Points, in no order, along strands that fork and pass close to each other.
In the rows, zero is written as 128.
Two points are linked if the straight distance between their rows is under 106. Some points are linked to none.
<780>: [119 120 145  94 111 211  82 129 169 112 114 139 126 154 118 131 151  74
 156 125 133 141  82 137 139  85 146]
<596>: [133 152  66 172  88 144 127  93 182 137 121 116  80 101 174 108 131  62
 126 156 148 159 127 158 117  92 181]
<586>: [136 138 107 165 128 108  94 133 140 136  86 123  24 157 159 100 150 122
 133 133  99 156  95 116  92 123 142]
<783>: [152 101 166  99 198 120 141 159  84 125 121 149 151 147  69 164 101 136
 150 144 120 105 155  79  77  94 165]
<612>: [156 129 130 129 112 162 139 109 156 147 120 147  97 118 136 137 174  68
 116 117 119 166 152 159 122 140 138]
<791>: [124 119 139  97  97 219 137 112 162 127 127 140 187 130  93 134 144  70
 152 152 144 132 149 136 133 100 163]
<546>: [155  99 140 122 186  89 100 152 105 136 114 145  75 156 103 110 127 173
 152 152 119 102 135  78  56 119 136]
<401>: [128 143 204  84 117 129 151 145 101 130 172 118 203 114  84 138 161 168
 114 133 156 109 104 168 217 153  57]
<1140>: [ 75 129 148 118 155 106  87 157 127  84 121 114 116 186 164 147  91 184
 108  73  84 109  67 122 160 146  67]
<183>: [148 100  97 135  85 136 159  94 171 155 146 142 145  82 136 123 171 129
  85 132 162 127 181 175 126 179  85]
<893>: [116 141 189  92 141 111 141 159  83 127 160 118 199 131  89 147 129 194
 119 108 143 108  89 130 185 137  57]
<1133>: [130 156 145 123 101 180 148 105 135 137 132 134 149 118 140 136 158  59
 126 118 113 161 154 157 161 144 149]
<903>: [165 106 114 129 113  97 151 105 151 152 148 133  92  89 125 123 157 129
  95 134 157 121 151 177 135 155  95]
<531>: [119 118  52 182  64 153 123  88 196 138 114 134 115  92 190 103 135  98
 115 148 151 157 148 142  92 126 147]
<1129>: [ 91 154 146 134 145 117 104 145 102  91 124 113 138 166 157 151  86 143
 133  98  89 134  78 122 172 134 116]
<792>: [131 115  75 168  61 127 110  93 168 159 114 139  70 105 163  75 179 149
 112 147 156 153 123 152 102 169  84]
<1114>: [119 131  81 154  91 128 136  94 142 137 140 123 131  94 154 100 121 127
 125 140 153 128 139 147 135 141 131]
<680>: [142 125 140 125 147  54 147 141 121 123 159 105 110  92 117 153 107 168
 101 113 139 104 111 166 179 136  81]
<414>: [142 136 168 105 144 139 126 139  99 123 126 135 113 143 109 147 133 112
 133 104 103 149 107 144 159 131 121]
<522>: [125 104 140 126 176  89  81 157 113 126 104 138  70 184 123  99 128 205
 138 131 101  96 114  82  75 140  96]
<974>: [150 143 126 134 182  92 124 141  90 122 123 117  86 128 103 120  74  99
 171 171 135 118 121  93  92  67 206]
<143>: [123  81 128  85  96 162 118 112 165 149 143 142 171 117  91  99 195 175
 129 125 187  98 133 130 111 138  77]
<547>: [137 147 108 140 146 109 104 127 114 125 121 117  60 127 114  86 101  99
 180 168 146 129  90 110 107  72 193]
<398>: [112 182 121 142  98 131 134 106  54 168 118 132 178 138 147  88 140 134
 133 124 101 156 156 101 133 196 116]
<708>: [117 153 160 123 144 137  97 140  63 116 109 129 119 171 111 113 118 113
 181 143 113 138  77  92 136 102 167]
<676>: [142 127 116 131 119 127 175 112 109 151 136 143 172  97 123 140 127 121
 107 125 124 128 199 131 117 168 131]
<334>: [173 100 144  97 137 168 122 125 173 140 115 158  84 125 105 134 188  82
 128 122 132 159 144 148  89 120 132]
<147>: [100 147 147 111  88 166 128 116 134 127 142 133 180 130 147 136 147 117
 111  95 119 142 125 166 192 176  81]
<368>: [136 169 165 121 110 144 123 122  75 142 126 131 118 144 117 109 163 102
 141 115 106 165 100 143 180 159 122]
<1018>: [127 167 116 133 101 121 165 108  71 164 143 132 201  99 125 100 127 144
 111 135 129 134 189 119 131 196 108]
<512>: [137  84 177  71 161 141 147 158 134 119 145 139 197 136  97 198 139 158
  93  73 124 100 148 130 134 135  77]
<1011>: [131 126  99 185 137 117 100 139 130 137  86 147 103 164 177  91 134 147
 134 164  83 150 173  55  34 137 178]
<474>: [ 99 163 145 138 132 133 121 138  95  89 131 109 141 148 140 137  82 104
 154 124 116 144  74 130 184 109 160]
<948>: [102 103 116 130 149 129  66 142 164  99 108 127  92 169 156 115 111 161
 141 122 112 108  84  97  98 107 120]
<806>: [131 164 166 114  91 167 138 103 108 138 145 125 147 119 116 111 165  88
 136 142 130 150 121 169 200 151 133]
<781>: [141 139  92 158 126  96  82 125 138 134 106 117  19 132 136  70 132 114
 164 164 142 146  80 115  91  87 170]
<436>: [124 189 113 172 113 121 166 112 104 128 121 109 127 120 175 143 111  54
 122 117  96 175 141 139 166 125 182]
<1053>: [136  84  57 177  92 148 126 106 213 130 100 152 107  98 176 123 136 112
 103 155 153 156 172 116  40 118 147]
<345>: [142 177 120 167 134  90 119 126  88 145  96 113  41 151 152 111 145  98
 138 127  84 164 108 115 125 126 163]
<733>: [135 124 116 157 130 131 115 135 106 158  90 164 128 159 157 101 155 159
 123 144  78 152 190  57  39 177 137]
<1159>: [148  83 154  79 145 121 132 137 151 132 151 120 125 115  70 129 157 157
 129 123 184  80 112 153 131  97 101]
<438>: [184 146 143 126 158 127 179 127 108 146 125 140 110 104 106 162 132  62
 117 134 106 155 182 138 116 119 176]
<706>: [104 200 142 157 120 113 157 129  23 123 120 109 191 138 127 112  92 120
 155 140 103 158 127 102 177 152 164]
<642>: [116 100 118 137 113 151 105 132 190 125  99 147  79 155 170 143 163 130
  90  87  88 152 125 139 101 168  80]
<601>: [119 128 158 107 152 142  64 150 103 110 103 131  84 182 107 109 122 124
 185 145 128 122  50  98 121  80 152]
<134>: [167 133 179 106 186 114 149 155  51 139 119 146 128 143  71 154 120 117
 145 138 101 136 153  95 108 125 164]
<104>: [118 126 119 116  78 162 130  97 155 146 145 141 164 109 142 106 172 127
 109 115 144 131 147 166 156 180  77]
<840>: [113 134 135 125 137  91  94 132 129 104 136 103  62 134 133 119 113 148
 135 110 129 119  55 159 176 121  95]
<281>: [132 102 127  99 156 150 168 138 155 100 134 116 192 115  91 180  79 101
 124 136 150  95 165 117 110  74 166]
<302>: [150  98 158  86 128 138 167 124 145 131 160 114 174  95  62 139 156 136
 121 149 180  89 154 155 152 112 120]
<92>: [152 145 131 138 134 145 177 117 110 150 124 149 156 117 134 158 136  76
 113 115  93 159 204 122 108 150 158]
<154>: [163 153 148 127 136 117 147 126 101 137 137 126  93 110 106 129 133  82
 136 139 123 143 133 153 151 120 155]
<255>: [126 135  96 133 108  78 149 104 100 152 165 106 147  79 101  79 114 182
 133 159 185  88 142 130 138 144 112]
<117>: [166 128 124 138 114  77 156 109 147 139 168 108  78  67 128 124 136 117
 100 149 160 115 123 209 190 141 110]
<1158>: [ 79 160 121 139  99 149 144 126 141  93 147 115 191 119 175 164  82 102
 118  98 112 136 122 157 200 142 121]
<45>: [105 111 124 122 131 127 114 141 169 102 119 132 105 149 168 169 123 135
  88  67  88 131 109 153 144 155  71]
<575>: [122 163 187 100 110 134 110 130  91 128 144 123 120 144 116 113 165 133
 135 103 116 150  66 168 217 167  71]
<802>: [120 101 124 109 110 186 119 124 147 138 118 160 177 134 128 125 159 131
 134 119 124 134 161 104  83 148 124]
<1024>: [145 121 116 131 123  94 141 112 115 145 146 130 113 101 111 107 128 148
 127 137 152 111 138 143 131 141 119]
<694>: [177 114 176 103 176  69 166 159  96 133 159 120 116  91  58 156 124 148
 130 140 149 101 130 148 156 111 118]
<486>: [127  82 150  79 141 111 142 147 135 135 167 107 167 115  83 141 159 203
 106 104 188  67 120 131 136 108  72]
<651>: [152 119 171 100 157  76 182 161  94 128 175 104 174  85  65 151 120 182
 119 145 165  89 133 142 172 113 101]
<526>: [160 157 122 163 125  81 157 119 108 153 117 122  44 113 155 147 144 105
  86 115  89 162 136 165 145 154 116]
<772>: [134 105  98 124 118  83 172 113 145 139 172  97 159  70  96 115 115 169
 109 153 196  70 160 142 135 114 120]
<1181>: [ 96  98 140 126 185  91  88 172 149  95 113 124  95 197 159 144  92 206
 100  92  78  85 105 103 115 143  72]
<604>: [129  89  79 141  96 124 105 106 169 148 122 145 103 109 140  87 162 168
 120 140 166 127 136 125  82 153  96]
<790>: [152 118 125 128 177 102 118 140  89 137 117 142 107 140  90 108 100 142
 172 172 136 108 149  69  48  95 190]
<839>: [133 108 122 125 126 144 119 128 121 153 111 163 147 143 137 113 159 163
 118 116 102 139 178  87  68 185 104]
<202>: [156 117 157  78 136 190 117 128 173 120 127 138 107 131  93 139 160  57
 141 135 146 147 115 160 129  83 148]
<93>: [120 124 168 101 166  97 125 156  77 121 143 129 162 147  96 145 114 197
 126 109 127  96 109 102 138 140  79]
<253>: [ 62  86 101 115  87 181  64 130 206 106 120 138 181 151 176 124 140 172
 125  91 133 108 106 114 102 136  81]
<846>: [ 85 112 127 114 147 134 120 140 159  81 145 108 170 139 145 169  79 152
 121  95 137  94  93 132 152  91 113]
<565>: [ 86 101 115 113 128 139 120 136 196  88 142 121 153 132 172 180  99 136
  96  66 120 107 105 155 159 121  80]
<43>: [141 119 109 152 161 120 121 134 101 137 105 146 126 143 135 116 109 132
 148 156 103 127 175  64  50 125 182]
<107>: [130 152  97 180 153  96 158 127 100 136 109 130 116 133 175 159  87 106
 106 124  74 150 183  96  92 143 168]
<420>: [139  83  62 148 129 123 131 113 200 126 122 134 111 100 141 129 109 124
 120 154 172 116 157 128  57  93 146]
<501>: [142 105  95 131 153 112 137 122 156 120 133 127 107 110 130 142  91 117
 122 138 147 116 146 129  91  95 153]
<46>: [118 164  96 165  74 138 121 101  95 170 108 136 135 130 160  75 167 134
 132 133 110 163 152 101 110 186 128]
<861>: [157 145 104 149 166  92 149 133 121 117 125 121  80 107 138 157  80  81
 120 139 117 141 139 132 114  94 177]
<270>: [100  77 125 127 174 118  65 167 196  86 106 129  86 200 173 130 102 188
 113 110  93  87  97  97  83 106  95]
<94>: [104 125 118 129 132 123  70 136 153 100 108 115  56 167 157 115 116 142
 135 103 106 124  56 135 139 117 107]
<712>: [ 95 103 117 110  92 218 111 120 179 116 117 145 198 141 139 137 137  96
 145 119 130 132 140 118 106 118 144]
<280>: [112  68  99 123  94 156  81 126 206 131 113 154 132 123 140  92 181 188
 117 120 161 126 129 105  65 153  77]
<959>: [107 105 136 125 120 174  82 150 167 127  85 160 117 182 159 126 171 150
 111  92  68 147 135 102  84 171  89]
<207>: [160 119 113 150 140  38 158 129 144 124 162  97  63  70 134 151  92 140
  98 138 151 108 105 190 178 117 108]
<285>: [124 118 144 116 166 144 155 145  97 108 125 136 197 137  94 169  76 118
 146 147 124 108 157  84 108  88 174]
<224>: [176 136 186 105 170  96 166 151  63 135 142 129 123 109  53 146 118 116
 150 156 134 128 134 125 149 108 158]
<1023>: [109 112 151  97 138 193  70 140 141 106 106 143 139 178 105 130 130 106
 177 145 137 125  64  97 112  64 158]
<859>: [ 91 128  75 141  85 163 121  98 159 123 135 120 178 110 152 105 104 114
 147 139 149 116 138 123 128 117 156]
<136>: [ 79 128 107 129 112 171 132 117 152  99 131 117 199 129 134 143  73 104
 147 135 142 108 125 114 139  87 167]
<722>: [124  89 127 103 138 102 171 140 148 125 174  97 195  89 100 154 122 183
  93 112 181  63 152 139 136 111  95]
<505>: [133 159  85 180  60 130 132  86 131 173 109 133  87 110 173  82 188 116
 116 141 129 174 146 138 115 171 122]
<1142>: [118 162  98 171 137 100 142 125 121 106 123 108 107 120 170 146  71  87
 127 120 106 143 119 137 147 109 172]
<986>: [149 155  96 152 114 158 122 115 160 140 102 128  82 121 143 104 149  50
 151 155 136 170 130 122  98  80 199]
<578>: [140 150 120 158 154  77 172 126  66 136 133 125 143 105 136 154  81 128
 110 127  96 131 178 113 128 151 152]
<851>: [107 164 159 124 115 107 102 132 103 101 150 103 103 134 136 111 119 145
 145 110 130 134  38 173 223 139  88]
<552>: [140 110 161  86 106 187 158 117 157 127 144 133 186 112  87 148 161  91
 125 139 154 117 160 164 153 122 129]
<137>: [ 98 179 164 139 136 128 121 140  25 117 115 124 171 168 110 116  98 131
 176 145 111 142  90  86 161 121 167]
<130>: [133  84 154  83 155 155 159 147 155 113 145 127 191 124  96 189 117 125
 112 107 142 103 152 134 125  99 125]
<1050>: [116 155 128 128 130 151 116 123 136 101 128 107 118 130 129 123  91  76
 164 141 142 133  87 142 164  71 182]
<521>: [ 92 126 146 112 134 157 137 139 139  86 147 109 190 134 110 165  80 119
 140 127 149 102  92 129 167  73 143]
<755>: [133 186 108 173 116  70 149 114  35 151 136 103 112 102 119  79  95 124
 164 169 138 134 133 105 148 135 183]
<503>: [127 132 137 126 145  77 162 143  98 114 161 103 161 100 101 147  80 167
 128 133 149  99 119 136 172 114 120]
<87>: [112  78 131  99 113 179  69 144 174 131 100 164 146 167 136 112 183 185
 126 106 114 127 130  92  68 161  77]
<950>: [149 172 108 178 104  93 136 105 122 153 105 113  25 131 165 117 151  83
 110 127 103 170 111 156 141 130 141]
<98>: [124 112 128 127 140 106  89 146 107 150 103 146 107 172 128  81 155 216
 119 127 105 116 134  83  73 190  71]
<1178>: [129 141 113 130 103 165 122 105 146 129 129 120 116 116 117 101 128  70
 158 159 154 136 114 139 136  90 180]
<291>: [122 190 105 191 125 102 164 116 102 141 104 120 112 133 197 161 114  79
  95 102  64 175 165 123 131 146 164]
<540>: [129 134 172  93 118 148 151 134 115 133 155 135 204 116 103 154 149 140
 108 105 131 126 141 161 182 167  76]

A fork is a point with three links, a tip a point with one. Leave the first point through the second and follow the links. Name the first fork or tip that comes.
<783> / <134> -> <903>
<565> / <45> -> <368>
<676> / <1018> -> <1024>
<1140> / <1129> -> <578>
<806> / <1133> -> <706>
<680> / <503> -> <512>
<255> / <772> -> <790>

A fork is a point with three links. Follow the links from the first point to the second and name the forks in between, in order.
<1181> / <601> -> <368>
<1011> / <207> -> <1024> > <903>
<345> / <903> -> <790> > <1024>
<147> / <575> -> <903> > <1024> > <368>
<45> / <772> -> <1024>
<93> / <521> -> <903> > <1024>
<136> / <526> -> <1024> > <790>

Follow the links from the first point to the second, and from the first to the third. Name the last point that the two ways share.
<733> / <540> / <503> -> <903>
<104> / <224> / <45> -> <903>
<137> / <45> / <1050> -> <368>
<107> / <154> / <612> -> <368>
<98> / <651> / <950> -> <790>
<117> / <712> / <1133> -> <1024>
<950> / <903> / <98> -> <790>
<772> / <783> / <398> -> <1024>
